Each row is a point on a landscape with many valleys, with its height.
From any point a ball rolls to the lowest of the 2 points nearest to it. It stops when none of these is lower. Distance is the straight distance between rows; heights are no part of it.
zap (h 211): [  5 -35  11  19 -32 -15  -7 -15  23  26 -36   2  57 -40  25 -30  31  26
  50  10   6 -29  43  36 -45 -64   1 -17  38  21   6  38   6 -22]
tev (h 168): [ -6 -12 -31 -36  14 -33  32  27 -23 -23  34 -35 -22   7  -2  46  20 -49
  -1 -10 -26  -2 -63 -13 -32  13  26 -28   7 -17  31   8 -41  30]
netug (h 643): [-27  11 -26  59  37   1 -23 -13   4  57  15   7 -39  16 -23   1  26  16
 -19  -6  30 -10  -6 -23  -1  30  -5  -2 -34  -1  -8   3 -18 -15]
lirun (h 641): [-13  57   8  37 -49  23 -14  11  50  -7 -17  -6  13   1  29   8  26  28
   1  27  74  -2  -8  29   9 -31  14  55 -14 -31 -46  15  46   9]
buv (h 582): [-46  72 -11  50  31  34 -18  13  28  51 -17 -10 -13  24  18 -18  10  59
 -12 -20  76  -7 -21 -26   7  -2  20  39 -29   8 -61 -21  11  14]
danun (h 339): [ 36 -20 -26  25 -48   4  11 -22  25  -7 -26  22  22 -33 -29  21  26   6
  -1   2  40 -31  58  40  42 -20 -34  32  -8  -1 -23  16  24 -25]
Tese (h 191): [ 21 -11  10  53 -51   1 -38 -43   2 -18   5  -3   1 -47  49  35   3 -20
  11  32 -15  -8  52  42   5 -74   7  14  -2   0  11  30  11   3]
bor (h 549): [-17 -26 -34 -48  42   8  -1  47 -60  16 -14  15  47  17  30  21 -39  -2
  13  32  -9  10  30 -45  10  39   0 -73   5  -8  15  32 -41 -20]
Kemu (h 95): [  6 -41  -7  22 -41  -8 -30 -34   8   4  -8  -2  35 -59  37   2  19  14
  23  -3  -4 -56  67  31  -1 -79  30   2  15   7  19  28  16 -15]
dud (h 210): [ -2 -30 -16 -38  -5  -8 -29  44  -4 -35  33 -28 -14 -27 -58  -4   9 -25
 -18 -68 -32  -9  -1 -27 -22 -31  33  -2 -15 -12 -25 -33   1  15]
fikir (h 566): [-35 -24   0   6  -3 -10   3 -32 -24  22  33   0   4   6  46  20  -4  17
   0  23   4  -7  15  -7  31 -19  16  21  15 -13  56  26   9 -15]
zote (h 725): [ 30  13  -2  41  14  -8   3  -4  -4   0 -30   6 -44  -8 -33  -3  18 -53
 -18   2 -13  -4   5  39 -16  42 -45 -37 -20  15  12 -11 -36   3]
nibu (h 663): [ -8  25  22  21 -46  25 -20   7  18 -34  10  14   6  22  13   0  33  -4
 -19  52  46 -23 -15  34  18 -41   1  35  21 -55 -10   1  79  -1]
mevu (h 298): [ 29  -4  23  38 -27  -5 -11 -16  22  -7 -22  -6   3  33 -24  -5  40 -56
  27  16  -2  20 -29  23 -45 -26  -3   0  18 -16  -9 -12  15 -34]
reso (h 306): [  5  10 -29 -25  14  32  32 -34  11 -12   6  17  27  -2 -13  20  13   6
   3 -22 -11  13   3 -13   1  25   3   6   1   7   3   7 -11  16]
rit (h 485): [ 26 -79 -18 -26 -12 -17  20 -16   9  39  21  14   8 -28 -40  17  16  19
  15  14   7 -25  24  10  25  31 -39  15   5   6  -7  21 -30 -18]
Zak (h 438): [  8  25 -10   2  10 -54  17  13 -31 -19  31 -40 -11  -3  52 -11 -36 -22
  25  58 -10  33   2 -56  21   9  30 -13 -25 -36 -25  29 -59  -6]
Tes (h 697): [ 30  36  12 -19 -42  40  -3   7  19 -53 -16   0  32 -44  46   1 -35 -26
   4  -2  -8  40  24  -4  11 -16  12  17 -10   2 -44   1  35  20]
ragor (h 190): [ -8  -4 -40  -9   5  -3 -13   6  -7 -17 -18 -11  -3 -41 -68  -7  21  -8
 -11 -95 -19 -21  38   1 -21 -27   9   3 -23   1 -13 -12  10   9]
Taz (h 174): [-11   0 -56   3  25  14  37  31 -10 -48 -12   3 -14  45 -70  -5 -38  14
  -1 -25 -20   0 -44  22  -6  64   6 -60 -10 -20 -26 -43  28 -22]
lifiv (h 118): [ -6   9  17 -17  21 -20  15   8 -11  -7   8  18 -19  19 -10 -23   0 -20
 -10  14 -26  16 -54 -15 -34  21   1 -12  29  15   8 -28 -10   9]
mopo (h 715): [ -6  69  -9 -14   7  63  25 -28  28 -33 -19  33  17 -49  55  33 -24  16
 -29 -14 -10   3  24  16   0  37  -7   3  -2  22   1   6  35  67]
fizeg (h 478): [ 44 -39  11  28  -9 -47  -5 -37  -7   4  40  18 -35  22 -34 -20  -9   7
   2  53 -23  10 -14  -4  28  17 -36  48 -25  -9  -3 -16   3 -45]
vod (h 389): [-34 -11 -45 -38  27   9  -8  20   7  50   2 -48  22  21 -53  32  33  30
  24 -85  36 -22 -31 -11 -52 -14  35   2  18   5 -21  -3  14 -24]
Mem (h 877): [-21 -10  10 -38  -5 -48   3  60 -63 -26 -36   1  -8  18 -60 -12  -3 -39
 -15 -22 -25  -5  16 -41 -37  18 -28 -47  32  -6  28 -12 -44  20]
rep (h 741): [ 12 -22   9 -15   8  12  21 -29  15  14   4  -6  14 -37  47  -2  -9  12
  -3  21 -19  -8   2  44  24  12 -16 -11   2  34  27   2  22   6]
monal (h 531): [ 20 -52 -43  -9   3  14  18 -34  30  42  11   6   2  23 -39  28   8  62
  25  -3  35  10  -5  28  34  39 -33  33 -26   7  -9   0  -4 -24]
Nela (h 321): [-23 -32  12 -13 -28 -36   2  44   8  28 -35 -17  37 -14   0 -25  26  16
  18 -10  55 -42  29  19 -21 -38  -5  -1  31   4  -7  28  21 -31]
Ded (h 175): [ 44  41  11  35 -51 -34  -5 -18  -4 -51 -25 -15  -8 -28  16 -13  -3 -70
  21  28 -22  19  41   5 -32 -31  11   5   4 -27 -35  27  -1 -18]
dibok (h 238): [  9  22 -18  18  39  14  33  41 -19 -31 -14   6 -31  46 -23  -9 -20 -34
 -36   4 -15   7 -42  31  13  70 -17 -60 -14 -32  -1 -36  17 -13]
bil (h 563): [  5 -36 -25   6  10  -1  -2 -44   7  33  46  11 -13  17   0   3 -28  64
  -7  11   8   3 -12  10  68  34 -30  40 -40  18   4  -8 -19 -29]
Rig (h 328): [ 75 -24  24  35 -25  59 -44 -41  38   7 -31   6  41 -44  30  33  29 -15
  37  14  16  -7  51  48   2 -38  -6  -2 -10  18 -28  21 -20  13]
Tefoz (h 548): [-44 110 -37  44  19  34  13   5   5  15 -37  17   2  35  39  -1 -16  48
 -16   5  45  11  -5 -45  14   1  27  22 -16  -5 -56  -2  16  21]
geg (h 222): [ 52 -59   6 -68  -3  27   2 -24 -35 -47  13  33  23 -32 -17  29  -3 -52
  -6 -22 -76  10  18 -54 -33  14  -5 -15  32  26   8  -1   0  -1]
Kudem (h 564): [ -8  33  22  17  18 -51 -11   1 -51 -25  17 -24 -51  39  42 -22 -38 -25
 -37  13 -53  27 -41 -15  14 -24  32   0 -13   0  43 -20  13 -25]
tos (h 317): [ -7 -25   0  18 -20 -73  -8  30  26   7  29 -73 -43  -7 -10 -27  31  -2
   4 -22  16  -2 -63  19 -26 -40  27  36   3 -17   0 -22  30 -27]
Gibem (h 573): [-32 -13 -49  10  15 -48  20   6  -5  58  17 -31 -14 -15  -1  11  -4  26
  16 -10   9 -27  14   9  19  24 -22   6 -40 -12  15  37 -62   5]
nari (h 360): [  2  70  -3  -2 -26 -47  29 -18 -18 -34 -29 -21  -4  36  42  -8 -38 -38
   3   6 -11  72   7   1  16 -18  13  22 -12 -13  -3  15 -12 -15]
Sorar (h 165): [ 16 -12 -20 -28  19  21 -46  18 -15 -32  26   0  -6  -7 -79   1  26 -15
 -12 -42 -34   2   8 -42 -54   3  18 -13 -22 -11 -37 -29 -48  31]
biz (h 359): [-17 -33 -27 -54  42  -4 -28  64   2  42   4 -34  13  26 -65  -4   9  43
   2 -70  37 -13 -21  10 -27   6   4 -27   7   4 -18 -31  16 -26]
tipil (h 261): [ 11  31   6  -1 -12  59  21 -19   6 -43 -13  40  26   6  24  20   5 -36
   2  23 -10   2  -7 -12 -16  15 -11  -6  17 -24   9  -1  16  24]
gefu (h 526): [-43   7 -36  19   0   9  10  11 -22   3  28  10  10  30  40  18 -16  34
 -17  13   6 -12  14 -35  46  -7  34  25  -1 -38   7  19  28 -21]
matif (h 383): [ 50 -31 -22  15 -17  58 -19 -23  27   0   3   9  39 -19  11  25  14 -10
  40  35   4 -10  23   7  15 -13  -1  -3 -17 -20 -32  16  -9  -9]
Nava (h 707): [ 28  57  -8  -4 -11  66  14  -7  28 -49 -22  15   8 -75  32  19 -20  -5
 -22 -42 -12  22  22  -3  29  21   4  15 -19  28 -46   5  56  35]
timu (h 488): [ -9 -21 -33 -10  34   0 -22  49 -65  23   9  27   8  36 -12   8 -23 -30
 -13  59   8   6   8 -65   3  60  -7 -61  -5 -26  -6  17 -43 -33]
roriv (h 613): [-13 -33 -12  -1  -6  -9   1  -5  -5  38   8 -14   8 -34  24  25  13  10
  34  11  -3 -14  38   3  24 -11  -6  -6 -24 -13  35  48 -79  15]
dufo (h 322): [-14  39 -31  -1  59  45 -14  28 -46 -43 -34  25 -34  84 -45  41 -25 -25
 -51 -52  -6   0 -16 -27  13  34   3 -39 -38 -24  -5 -41 -16  10]
Zigeb (h 352): [ 42 -28  25   0 -27  -5   9  21  32 -27   9 -14   6   1  -6 -30  41 -29
  31  56   3 -19 -40  36 -22  -9   2  -8  32 -27 -25  -1  16 -10]
ros (h 851): [-10   8  -2 -43 -15  28  26 -29  11 -16 -27  24  56 -34  17  27  21   4
  41 -30 -23 -17  18   2 -56  -9   8  -1  47  17  36  22 -11  58]
sopa (h 617): [ 19  -4   7  37  63  43 -37 -26   2  64  13  -4 -23  -5 -12   0  10   9
 -16   8   8  15   1  -4   7  41 -16 -15 -53  38  -4  -8 -57   8]
did (h 530): [ -4 -69 -24 -16  23 -39  -7  21  -8  52  45 -13  -8 -24 -27   2   3  42
   1  21   0 -29   1  17  17  46 -44 -27 -15   8  23  14 -56   1]
tidif (h 375): [-16 -66 -15 -37   4  19  15  -3  -2  27  31   7  -4  33 -53  17  40   9
 -15 -47  34 -19 -25 -16   0   7   1  31  38   5  15  -5  56 -19]
Lozoz (h 711): [  8  -4  -3  28  18 -27  40  39  -3  19 -17 -14 -49  -5 -53  -8  38 -49
 -22 -15  17 -25 -20  40  -2  68 -53 -34   5  -7   0  -3 -11  15]
Les (h 286): [ -3  31  -1   4  35  18 -21  52 -33 -48 -10  19 -41  28 -40   6  -6 -40
 -40 -24 -19 -13  -7   8   1  38 -23 -43 -34 -25  -1 -36 -15  35]
mebin (h 685): [-11  47  26 -45 -45  15   4  15  22 -74 -34  12  48 -18  22   6 -13 -10
  -2 -20   7  21  19   6 -11 -34  11  14  35  12 -11 -11  55  33]
Rufi (h 437): [-49  35 -64  -1  27 -19  25  19  -1  39 -23 -21   5  39 -28  31   4  18
  15 -49  29   2 -31 -21 -41   1  30  -3  -8 -12 -18  -3 -22 -19]
diri (h 476): [-34  63 -15   3  22  10  26  16  11  13 -28  -8  11  32   4   5   1   9
   0 -25  31  10 -46 -10 -39   4  30 -17   5   9 -24 -18   3  20]
potum (h 397): [ 21 -57  13  -1 -22 -44  12  -4  14  -3  34  -6  -6  36 -12 -23  30   9
  27  79   3 -32 -60  51 -17 -11 -17  -2  39 -36  26  -6   4 -30]
Laren (h 653): [-26   6 -41 -47  40  39   5  10 -12 -11   4  17  48  14  29 -13 -24  32
  -8 -14 -18   0  -4 -40 -30   5  41 -44  28   4 -22 -10  38 -24]
guvi (h 363): [  9   6  25  43 -40 -64  -1  20  24 -10 -24 -37 -47  17 -30 -39   6 -17
  -1 -27  14  -2 -46  52 -14 -34  -6  36  -1  -8  -3 -30  39 -34]
bir (h 477): [-23   6 -18  41 -16   6 -34   0  -3   6  -1  13   4   1   7 -15 -10  18
 -21   8  23 -12  39 -14  28 -21  -3  33  -6 -24 -13   7  40 -36]
Lud (h 279): [ 44 -61 -26 -46 -20  14  40   4 -18 -64   5  33  28 -10 -54   7  -4 -45
  -8 -36 -44 -16  19 -30 -35  16  -8 -15  49  16 -14  -7  58 -31]
tonap (h 888): [-15  -2  59 -28  -7 -27 -22  52 -43  -8 -33  14 -20  20 -15 -18  -4 -75
 -17 -12   9  12  12 -41   1  -7 -26 -18  23  -7  33  -2 -22  21]
dasi (h 513): [ -3  57 -28  54   5 -36  34 -18  -1   3  19 -18 -20  -8  37 -27 -26   8
   3  49 -15   8   6 -31  19  39  11  11 -37 -13 -27  26 -23 -13]
defel (h 336): [ -8 -57 -37 -54 -16   5  18  19 -12  -7  13  10  23   6 -70   4   3   1
 -18 -45   3 -16  11 -37 -15   3  10   9  37   0 -22 -13  49 -33]
mal (h 867): [ -9  -7  22 -43  -4 -40  -1  16 -41 -43 -32  17  -4  -3 -36   5   5 -26
  24 -16 -58   0  11 -18 -56  -4 -29 -32  18  -2  64  -6 -90  24]
kofo (h 242): [-22   1 -52 -19  18  20  54  20  17 -13 -11  20   6  65 -57  -5 -19  45
   0 -21  39   5 -60  12  -8  58  14 -20  27 -19 -38 -42  45 -32]
kipit (h 179): [  9  -6  37 -27   5  18   4  17   3  -9 -22   7  14  13 -29  -1  22 -33
  -4 -31  -7   3 -25  16 -37   0 -29 -17  38  19  17 -22  13  25]
dibab (h 844): [-16  13  22 -38 -25  18  20 -31  37  16 -19  -6  46 -64  14  33  23  20
  41 -51   7  -4  54   2 -17 -28   8  20  27  33   2  33 -18  59]
geda (h 294): [-10 -13 -28   4   5 -29  18   0   3  40 -34 -30  21   5 -59 -18 -10  16
   5 -80  15  16  19  -6 -23   4  -9  13  -4  25 -50 -12  21 -63]
vonud (h 412): [ 19 -33 -33  46 -21   3 -22  -4   6   4 -22   6   4 -15 -13 -19 -18  26
  -3   1  19 -18  64  32  56  -3 -35  10 -52 -13 -31  11  19 -49]
kifiz (h 350): [-22 -23 -44 -15  23  23   9 -43  10  53  38 -14   5 -14   1  45  16  45
   5 -33 -11  -6  -3 -16  16  14  13  29 -17  25  13  15  -8  15]
paguz (h 163): [ 25 -52  17 -56 -14  33   4 -22  -8 -38  30  -1  18 -54  21  51   5 -68
  18 -19 -39   2  17 -49 -11 -10  25  -6  27  -2  10  24   0  25]
gif (h 439): [ 14 -58  -3   8 -11 -42  -9 -18  -8   0  70  15 -23  13 -30 -24  18  31
  -2  73 -22 -39 -27  13  16  10 -13  27  -7 -41  28 -20 -14 -20]
zizag (h 33): [ 15  11  -9 -35  37 -29 -15  21 -10  -2  18   0 -37  44 -48   7  -8  15
 -10  -4 -41  31 -76 -11 -36  35  22 -29  -7  17  -7 -47 -58  16]
Sozom (h 686): [ 15 -28  51 -14  18  -8 -14  36   1   9  -1  12  -8 -14  -8 -29   7  -7
 -27  24  25 -24  -5  34  32  16 -48 -17  -2   0  38 -15  -3  22]
musig (h 382): [-47  -2 -26   3  36  -1   3 -24  -2  42  28 -12 -16 -30  -3  -4  12  44
 -25 -55 -22 -35 -11   6   7   1   6   7 -13  22  43 -12 -24  36]
taf (h 680): [-10  22  59  -5 -19   4  -1  23   6  -7  -1  17  10  56  25 -17   7 -29
 -17  70  56   7 -32  11  10  -4  -5  15  44 -43  10 -13  55  -5]
Buzit (h 830): [-13 -25  38 -32   2  58   8 -72  27  15  39  16  12 -57  35  19  16  45
  26 -15 -17 -17  -1 -15  -1  -3  26  28  21  42  25  29  -2  46]
rabun (h 315): [  3   3  -4  -8 -16  -4  24  23   8 -38   4  18 -26   9 -50 -14 -11   9
 -23 -34 -12   3 -18   7  20  14  -4  27  -1  -2 -18 -39  44 -11]
sos (h 593): [-31  20 -28 -48  42  12  22  28 -46  -5   1  19  35  30  35  27 -28  -4
  -3  27  -3   5 -24 -69 -14  37  25 -50  22  -5  -1  24 -46  11]
kevok (h 814): [ -3  -3   1   1   6  31 -20 -36  16  13  40 -35  -3 -19  75  21 -16  23
  22 -10 -40  14  -7  -4   8 -36  60  21 -19  23  25   5 -29  31]
refur (h 592): [ 14  -4  23  12  34  -5 -13 -19  -3  41  40  -5 -39 -23  18  -4 -30  17
  -4  28 -13  16   7  -9  54  24 -16  24 -49  22  -5   0 -33   3]
nime (h 220): [ 30   2  19  10 -11  29  -5 -15  16 -48 -13  43  10  -1   1   3  34 -39
   2  10 -37 -30  -4  39 -45   0 -32 -17  24  -1  37 -13  13  28]
roniz (h 410): [-21 -49 -55  11  21 -17 -39  51 -46  42   8  -4  -1  58   2  21 -22   4
   6  56  11  -1   1 -10  17  26  -1 -52 -24 -43  30  18 -45 -49]
buri (h 823): [-23 -52  33 -50   5  37 -21 -39  20  32  47  -7  24 -21  41  20 -13  52
  39   3 -25  -2  -6  -1   9 -33  36   7  17  21  38   5 -36  30]
fol (h 765): [ -8  -4  28  -6   7  19   4 -19  33  55  35 -26  -6 -28  30 -20  -8  53
  -5 -19  13  18  -4  -5  10  -8  36  42 -13  56 -27   1  15  13]
Fezi (h 307): [-34  -8 -43 -22  28 -15  10  60  -7  24 -15  13  -1  61 -48 -17 -23  49
 -11 -30  33  -6 -30  -5   6  37 -18 -23   1  -4  -6 -37  22 -31]
Ropoz (h 358): [-10  44  36   0 -12 -45 -19  21 -16 -34   4 -25   7  27  49 -37 -33 -11
  27  61   7  38 -19 -37  -3 -24  39 -11  -7 -38 -19  -4 -46   3]
goneg (h 627): [-49  25   4 -35  32  -8  26  23 -25  19 -18  -1  50  13  47 -10 -28  21
   4   1   0  17  -1 -63 -21  -3  37 -35  30  20  -2  18  -2  -6]
Mupu (h 727): [  1  28 -12 -12  18  43  35 -23   8   2 -17  -1  17 -35  87  35 -22   0
   7  -3 -21   5   9  40  15  35  -3 -35  -1  31  32  30  -2  43]
zopeg (h 781): [-19  26  45  39 -15  22 -10  -7  19  59  16 -41 -16 -32  78  -1 -30  29
  14   2  20  33  26 -18  26 -27  48  47  -3  49 -13  42  30   5]
rali (h 645): [-31  17  52  11  15  -4   2 -11 -17  19  42   7   6  -7  42 -47  -5  -7
  -8  83  20  -7  10 -66  14   6  12  -6  17 -12 -16  22   6 -13]
luzar (h 406): [-13 -48  23 -18  31 -14  -1   1  -6  21  27  12 -26 -42 -12 -22  13  18
 -41 -27 -18 -44   4  28  21   0 -23  -6  -2  33  68 -17   0  29]
gibil (h 233): [  7 -17 -13   2  -2  21  -4 -12  12  11 -38   0  12 -21 -65 -14  13  20
 -14 -88  13  -8  39   5 -25 -20  -7   4   9  36 -17 -11  50 -37]
meluf (h 512): [ 51  14  38  28  -4 -53 -11 -33  -1 -25   3   7 -35  16 -34 -51 -12 -25
   0  43 -46  38 -10   2   6   6 -31  15 -30 -15 -22 -31 -36 -24]
Gadol (h 753): [ 24 -33  10 -44  24  27   2 -16  21  38  14 -18  11 -18  27  -7 -34  42
  10 -26  -7  29 -10  22  16  15   6   7 -12  67  -3 -11  -8   6]
mukef (h 245): [ 46  17  25  32   1  31 -27 -33   1 -37 -21  14 -13  45  -4  10  11 -73
  12  17 -33  38  -3  12 -33  -7  -9 -20 -10 -17  -4 -21  -6 -21]
sor (h 612): [-31  79  15  54  -9  14 -26  15  44  28   8 -19 -12  -6  61 -19   8  54
  -1  26  53  -1  -4  -1  13 -24  26  47 -27   4 -51   3  18  33]
Vosa (h 537): [ -1  25  29  30  -3 -74 -22   3 -20 -24  14 -24 -59  27  -7 -34 -18  -7
 -18  29 -30  17 -32  21  20 -11 -15  25 -33 -22  12 -28 -18  -7]
Bug (h 422): [  2  40   1   2 -17  -2  17 -24  -6   0 -36  -8  -4   6  38  12 -44 -13
 -18  -1   1  59  34  20  47 -12 -13  27 -13  18  21  21   5  -6]
sode (h 344): [ -1 -26  -2 -32  -8   5  37 -22   2 -19  20  47  -8  38 -64  -2  13  16
 -14 -27 -21  -5 -30   1   2  17 -21  27  55   1  27 -29  38   0]
nivak (h 381): [-15 -24 -13   7 -34 -59   9  29  27  42 -47 -26  13  -2 -36 -28  -2  31
  28 -40  63  -6  23  15 -17 -26 -22  23   4   9 -29   5  11 -62]
sula (h 262): [ 41 -16  12   5 -32  29 -15 -23  27 -15 -36  35  -1 -29 -48 -25   2  27
 -32 -65  -7   6  29  24   6 -38 -13  30   5  57 -35 -41  69 -23]
sobu (h 467): [-11  43  10   4  -4  18  -7   2  12   3 -59  10  32   5  37 -12 -44  19
 -19  -2  22  21  35  42  40  -9 -19 -11   0  25   8  -2  47  -6]
Fepek (h 858): [-11  24  38 -34 -15 -11   1 -16   2 -31 -58  20  17 -28 -13  11  20 -22
  32 -44 -35  -3  16   9 -59 -24 -22 -14  10  28  46  15 -48  43]
nel (h 669): [ -5  16  88  17 -15  -4  -3 -20 -15   5  15  36  -2  23  25 -43  15 -17
 -14  96  18  -6  12 -20  29   7 -15  23  39 -29   5  -7  49 -19]
dutas (h 244): [  9 -43 -55 -22  38 -17   0  18 -31   9  11 -39 -17   6  -8  49  14 -31
  12  -2 -38 -18 -21  -1 -33  39  12 -64  -2  -7  25  35 -52  13]
Zos (h 698): [ 43 -41  42   3  -1  -3  13  50   5  10  17  -6 -44   0 -40 -12  28 -46
 -29  27  25 -41 -28  39  27  54 -67 -21  11  -5  11 -12  18  27]
fulu (h 567): [ -4  42 -12  46 -29 -38  18 -46  -2 -16  18  -1   3 -23  17 -13  -8  15
  21  61  -2  -1  46 -10  44  10 -13  36 -26 -45  -6  38 -35  11]
fari (h 668): [ -7 -25  34   9  26   0 -53  23  -9  43   9   1   3  -9  -3 -37  14  19
   1  35  19 -19  -6  -8  -1   3 -12 -30 -14  -7   6  -9 -42  17]
kobed (h 436): [ 41 -62 -21  -6 -29  20   0 -12  24  17  47  -3  20 -42 -16  27  41  -2
  32  29  26 -29  24  -5  24   5  -5  24   2 -10 -38  34 -19   6]
fafad (h 671): [-17  23 -17 -37 -15  27  23  19  16 -33  -5   9  42  17  21  -7 -22  30
  -1 -11  14   2 -23   6  -6 -28  31  10  26  -6  -5 -13  52 -14]
Vaf (h 609): [  0  41  27  24 -16 -28  24 -14 -14 -21  16  22  16 -31  35 -34 -13 -22
   3  94   2   4  46 -47  35  24  -6   5   4 -39  -7  37  -3   8]
non (h 737): [ 45   6  14  49   3  13  15   0  -4 -27 -29  11 -29  34 -50 -23  22 -48
 -13   5 -47  -6 -28  53 -48  49 -39 -52  10  -4   1 -23  15  -1]
neda (h 646): [ -4 -39  44   1  12  -9 -42 -25  -3  35  31  16  15 -18  11 -17  -3  20
  32  55  -8  -4  23  -9   7 -17 -13  -2 -11   2  29  15 -72   2]
Kabam (h 434): [  0  45  41  33 -27   9 -14  -4  31  11 -45  19   8  -9   5 -16   2  31
 -30  -7  68  11  30  53  22 -21 -43  31   7  32   0   0  66  -3]
suz (h 275): [  2  51  27   5 -23 -57  -1   1 -12 -47 -31  -8  -8  14  36 -18  -2 -55
  33  28 -27  39  11 -19 -34 -21   9 -18   1 -23  12  21 -44  -2]
kazuz (h 268): [ 52  -5   0  48 -57  23 -33 -24  22 -30 -32  40  32 -45   2  44  29 -21
  11  30  11 -39  72  43  15 -53 -21   1  -3 -20 -18  24  12  12]
tarak (h 326): [ -4 -30 -54  13  25  -7 -14  21 -30  32   2 -17 -15  56 -14  52   6 -19
  13   1  -5   0 -30   5   6  30  -1 -41 -43 -29  28  16 -80 -13]
rov (h 285): [ 42 -16   4   4 -17  41 -28 -18  12 -29  -9  13 -18  10 -31  -1 -13  -9
 -33 -51 -22  29  -2  17  31 -28  -2  26 -18  12 -15 -43  52 -35]
Bak (h 107): [ 15  -1 -16  -3  28   2 -42  23 -14 -44  26  -5 -34  48 -81 -21  16  -8
  -7 -13 -42  24 -45 -16 -77  13  14 -38 -24  -5 -27 -48 -46   7]
Vizos (h 167): [ 40  46   1  83 -14  16 -18 -26  -3 -19 -46  -8  -7   4  11   1   5 -67
  -7  15 -14  29  35  29 -34 -11   0 -17 -11  -5 -25  10  32 -36]
zives (h 587): [-20  26  14  -3   2 -39   4 -12 -40 -27  11 -10 -35  -2  76  -7 -65   5
 -42   4 -42  31   2   3  63 -34  25  27 -12   1  50   8  24   2]
lale (h 800): [-25  40  40  24  -5  28 -11 -11  33  22  36 -36  -6  -8  71  20 -13  13
  38   4  18  32  -4 -41  14 -47  64  39  -9  16 -19  25 -36  41]
Lukor (h 260): [  2 -28 -16  -1 -12 -21   0  23   7  -2  45 -47 -30 -28 -12   0  12  -5
 -18 -51 -13   7 -27 -25  -5 -41  44  39  -6   5 -12 -15  35 -11]
Lumo (h 401): [  5  30  38  31 -24 -31  -5  -1  28  12 -52 -14 -13   1  -1 -26   6 -22
   1 -18  39  12   9  56  -8 -41 -19  22   2  22   1 -12  35  -6]
Suk (h 672): [-24   9  25  32  30 -12 -25  30   4  55   6  -3 -23  21  25 -24   7  12
 -17  35  61  -1 -15 -15  26  14 -24   7 -27  -9   2  -6 -11  -8]
Rugor (h 77): [  2 -35  14 -54  -4  -8  18   0 -23 -34  28 -15   0 -17  33  38  18 -54
  22   9 -38  -5 -47 -31 -24 -13  33 -14  50  -7  55  27 -15  25]
posub (h 594): [-30  20  34  -6   7 -18  12 -32 -28 -20  21  -6 -19  -9  82  15 -28   3
  -8  33 -16  -8  -4   0  55 -16  12  -6  12 -25  75  15 -12  32]
goz (h 836): [-15   4  56 -23 -12  41  24 -45  46  11  -2  19  35 -63  48   2   3  51
  12  -5  18 -17  33  30  -3 -20  -6   5  37  61  27  30  16  50]
Fiked (h 510): [-59  99 -39  18  26 -16  36   8 -19  10 -56   9 -18  45   8   8 -22  34
 -16 -30  37  -6 -37 -44 -12 -21  33  18 -14  11 -38 -27  -6  29]

For each start below, name the point where the ball stops.
Kudem | Vizos
lirun | Taz
Kabam | zizag
dibab | Rugor
sos | Rugor
Gadol | Rugor
musig | zizag
